Each scene shows the same named points in several views. A view is turned or mirrored, shifted and resized as a whole, has a little noise and may leave points out.

Scene 1
View 1
q90: [ 26  -8  10  25  66  17   2  -2  -3  13 -29  48   2  40  -2  -2 -13  19
  14 -32 -49]
q971: [-19  -3  12 -30 -44  -9 -45 -10   4  12   4  45  -3  59   0 -44  -7 -25
   1 -38   6]
q678: [ 12  16 -21  -3   4 -18 -27  14  13 -16  23 -12  29  43   3 -18   3  -4
   8 -31 -35]
q616: [  0 -11   3 -13 -21   6 -57 -11   9   5  10  30  -1  35  -6 -40   5  -9
   5 -33 -11]
q342: [-10  18  -5 -16 -23 -25 -33  15  13 -11  16  12  26  57   8 -24  -2 -15
   1 -34 -14]
q669: [-14   8   9  -6 -15 -12 -38  12  16  -7  -2  43  21  52   9 -21   0  -6
  -2 -33 -11]
q121: [ 14 -11   6  12  20  14 -42  -2  12  -1  -3  35   8  25  -3 -22   7  12
   8 -30 -32]
q890: [  4 -17  21   7  17  20 -40  -8   8  12 -19  62  -4  33  -3 -25   0  10
   5 -33 -22]
q382: [  5 -15  10  -5  -1  13 -46 -13   7  10  -3  43  -5  35  -7 -37   1  -2
   7 -34 -17]
q972: [  1   4  -1  -5  -2  -8 -30   3   9  -2   5  23  12  48   3 -23  -3  -5
   6 -33 -21]
q498: [  6   6 -12 -18 -15 -15 -28  -4   1   5  20   2   8  52  -2 -31  -8 -19
   8 -34 -21]
q875: [  8  -5  14  14  33   8 -17   3   5   6 -21  52   8  44   3 -11  -6  11
   7 -33 -34]
q289: [ -8   1   5 -23 -23 -12 -25  -9  -4  15   2  37  -2  65   1 -33 -15 -24
   5 -38  -7]
q400: [-25   4  13 -24 -46 -15 -52   3  14  -1   5  47  11  57   6 -36   0 -19
  -5 -35   5]
View 2
q342: [-24  35  -3   1 -60 -37 -41   6  21  66  52  55 -10  35  16 -12  20  -5
 -40 -32   8]
q121: [-17  17 -53  40 -38   0 -20  -4  -9  75 -13  62 -17  23 -39  42  23  54
   0  27 -28]
q382: [-13   7 -60  37 -51 -14  -8  11   8  64 -19  23 -23  16 -15  34  18  24
  15  24  13]
q616: [-25  27 -65  32 -53 -44 -11  20  24  60   0  23 -21  21 -11  12  13  10
  -2  16  30]
q400: [-11  46 -20   2 -61 -46 -12  21  22  42  15 -10 -31  41  40   5  -2 -26
 -35 -19  42]
q90: [ 11 -45  -7  38 -42  71 -25 -30 -37  90 -27  85 -15   9 -30  70  59  76
  48  16 -68]
q890: [  5  -6 -53  40 -44  13  -2   1 -13  61 -47  11 -31  18 -14  62  21  38
  26  35  -7]
q875: [  7  -8  -8  28 -40  44 -27 -19 -26  73 -17  64 -19  24 -14  58  34  57
  10   7 -51]
q678: [-43  32 -15  16 -55 -30 -53  -6  16  88  64 114   5  24 -25 -17  35  29
 -27 -22 -22]
q669: [ -4  37  -6   6 -50 -16 -24   4   3  53  14  28 -23  42  21  19  11   4
 -34 -19  -2]
q498: [-34   6 -26  17 -71 -39 -33  11  34  79  47  64  -1  12  -5 -17  36   0
   4 -19  25]
q971: [-10  18 -34  12 -68 -46  -5  25  32  49   5 -20 -31  26  35   8  12 -30
   1  -9  60]
q972: [-18  15 -19  19 -56 -15 -32   1   8  72  23  58 -13  24  -3  11  28  16
 -10 -10  -4]
View 3
q342: [ -5 -36 -44 -11 -21  30 -15 -22  11  56 -14  73 -78 -62  -4  22  -1 -55
 -29 -13  -9]
q289: [ -8  -7 -43  15   5   0 -15 -41  20  71 -18  18 -77 -49  46   5 -19 -36
 -12  -7 -58]
q890: [ 60 -25 -31  -8  64  15  34 -26  -1  36  61 -53 -66 -20  50 -19 -10 -12
 -30   0 -25]
q972: [ 14 -42 -38 -27  10  34  -1 -24  11  58  17  30 -68 -39  21   8  -5 -33
 -29  -6 -18]
q498: [-16 -40 -39 -26 -10  40 -25 -35  41  82  -4  52 -57 -55  18  15 -17 -27
 -34 -10 -46]
q875: [ 57 -70 -53 -51  61  27  19 -12 -23  49  54 -14 -72  13  68  -6   8 -29
 -18  13   0]
q90: [ 64 -93 -56 -83  89  39  14 -14 -19  73  72 -37 -62  50 108 -12   6 -13
 -11  27 -19]
q382: [ 34 -14 -26  -2  37  25  18 -36  25  50  43 -28 -61 -43  33 -11 -18  -8
 -38 -12 -44]
q678: [  0 -80 -43 -68 -13  75 -20 -16  25  71  20  79 -55 -40  -6  21   0 -34
 -43  -4  -1]
q669: [ 22 -25 -39   5   6   9   7 -18 -10  33   5  33 -86 -50  12   8   4 -51
 -22 -11   1]
q400: [  4  17 -31  48 -11 -10   5 -35   7  31 -17  29 -91 -88  -6   6 -13 -52
 -26 -24 -20]
View 4
q498: [-29   1 -12  25  47  12 -40  41 -34  14  -3 -13 -23 -10 -34 -14  19  -5
 -20 -21   4]
q616: [-18  42   0 -13  34  13 -43  20 -59  11 -11 -27  -3   1 -21   3  -6   6
   0 -18  21]
q678: [-35  -1 -27  31  28  -6 -52  30 -28  26 -40   0  -1 -23 -57 -42  45 -19
 -22  -4  -8]
q669: [-25  35   1  -2  47   2 -53  -4 -45  -2 -42   3 -17 -22  -5  -9  39  -9
   3 -48  20]
q289: [-23  11  -1   7  62  19 -32  16 -42   1   2 -15 -46 -12   3   7   9   3
  -7 -48  21]
q875: [  3   8 -38   4  29 -28 -24 -64 -53  34 -62 -23 -25 -32  -1 -37  13  -9
  17 -20  12]
q400: [-36  51  26 -11  56  22 -58  27 -50 -19 -16   3 -22  -9   1  17  30   1
  -2 -62  31]
q890: [  8  37 -21 -21  28 -14 -25 -50 -71  25 -39 -36 -15 -14   8 -10 -14   5
  23 -21  27]
q90: [ 22 -18 -63  14  25 -41   0 -89 -54  55 -59 -39 -36 -37   5 -50  -4  -9
  21  -6   4]
q121: [ -2  34 -26 -10  13 -19 -39 -27 -67  35 -55 -31  14 -15 -28 -30   2  -5
  12   2  12]
q382: [ -5  35 -13 -13  32   1 -31  -8 -66  20 -19 -35 -11  -5  -7  -2 -16   7
   9 -18  23]
q971: [-27  43  20 -13  60  27 -45  29 -53 -13   6 -14 -32   0   5  26   4   8
  -2 -58  33]
q342: [-43  20  -1  18  48  10 -57  33 -29  -1 -30   9 -15 -21 -29 -15  50 -13
 -16 -41  10]
q972: [-21  14 -14  10  38   0 -41   2 -43  16 -31 -12 -18 -19 -21 -20  24  -9
  -5 -25  11]
View 5
q289: [ 19   3   7 -24  18  12  22  18 -34   7  16  11   7 -30 -10 -22 -19  12
  22  26  -9]
q382: [-12  15   2 -24   5 -20   3  31 -12  26  -2   9  26 -20  -6 -21 -22   2
 -10  11 -11]
q121: [-34   0   5 -10   6 -25 -15  33  12  29  -4   7  31 -14  -4 -15   7  -3
 -14   5 -11]
q678: [-22 -43 -11  -3  14  14   1  14  -6  39  35   4   9  -5 -11  -9  53  -2
  12  12 -28]
q498: [  3 -23 -10 -20  15  12  19  19 -32  31  30   5   6 -12 -13 -18  12  12
  17  17 -28]
q400: [ 11  14   7 -25  -6  28  30 -19 -28  12  24  16   2 -26  -9 -30 -21 -22
   5  32   6]
q890: [-20  24  17 -15   9 -30 -14  39  11  12 -17  11  33 -26  -1 -16 -23   1
 -11  10   1]
q971: [ 20  19   2 -33   1  15  33  -3 -40  13  19  14   5 -26 -11 -30 -39  -4
   7  30  -3]
q875: [-25   0  26   3  23 -19 -27  44  29   2 -13   9  29 -29   1  -5  16   8
   7   8   2]
q669: [ -7   2  15  -9   3  18   8  -3  -2   8  17  14   8 -27  -4 -20   6 -17
   8  25   6]
q616: [ -9   9  -9 -30  -4  -7  16  13 -24  37  12   9  18 -13 -10 -26 -19  -7
 -11  17 -17]
q90: [-28  -6  30   8  40 -39 -43  76  37  -1 -26   6  39 -31   5   5  20  32
  14  -1  -6]
q342: [ -2 -21   1 -11   6  30  20  -8 -18  21  37   8  -1 -18 -10 -19  24 -12
  17  28  -9]
View 6
q972: [-14 -13  -4  60 -21  -5 -25   3   1  15 -10  62  13  18  13  16 -30  31
  20  20 -10]
q90: [-63 -34  39 -31  72  18 -31  21 -40  35  25  45  -5 -10  47 -29   8   1
 -45 106 -11]
q890: [-24 -17  15  -6  48  12 -38 -12 -27  22  10  30  25   9  39 -28 -42  52
  -9  19 -51]
q342: [ -7  -5 -14  98 -54 -17  -4  -1  12   7 -17  79  11  30   5  47 -41  42
  46   0  10]
q678: [ -8  -4  -9 101 -51 -21 -31  38  34   6   0  81 -14 -10  -6  48  -4  18
  23  44  -3]
q875: [-42 -20  27   7  40   6 -13   9 -24  21  21  52  -6  -6  39   2 -25  27
 -15  70  -7]
q121: [-15  -7   9  28  28   1 -51  16   4  13  17  42   4 -17  22  -3 -28  43
  -6  40 -53]
q498: [ -6 -19 -22  85 -55 -14 -46  11  11  17 -29  75  29  33  -5  12  -3  16
  32   5  -7]
q616: [  7  -8 -16  57 -14  -3 -58  -9   7  13 -15  44  41  22  11 -11 -39  54
  28 -27 -58]
q400: [  2  -4 -12  72 -38  -7  -6 -39  -9   9 -28  57  43  56  22  19 -80  73
  53 -57 -13]
q289: [-17 -27 -16  51 -37  -3 -25 -23 -25  24 -41  63  53  66  16  -9 -24  28
  31 -23   6]
q971: [ -6 -20 -22  50 -33  -2 -28 -39 -24  21 -42  53  68  71  20 -17 -49  50
  40 -52 -11]
q669: [-15  -7   3  60 -14  -3   5 -16  -8   8  -6  61  13  27  26  29 -64  58
  33  -5  -1]
q382: [ -7 -16  -7  27  12   4 -55  -8 -10  19  -8  37  36  21  23 -25 -34  47
  10  -6 -54]

Which points are out of place in each view (at most two, in the order of its rows)? Write - if all are in place.
view 1 => q875
view 2 => q890
view 3 => -
view 4 => q121
view 5 => -
view 6 => q90, q971
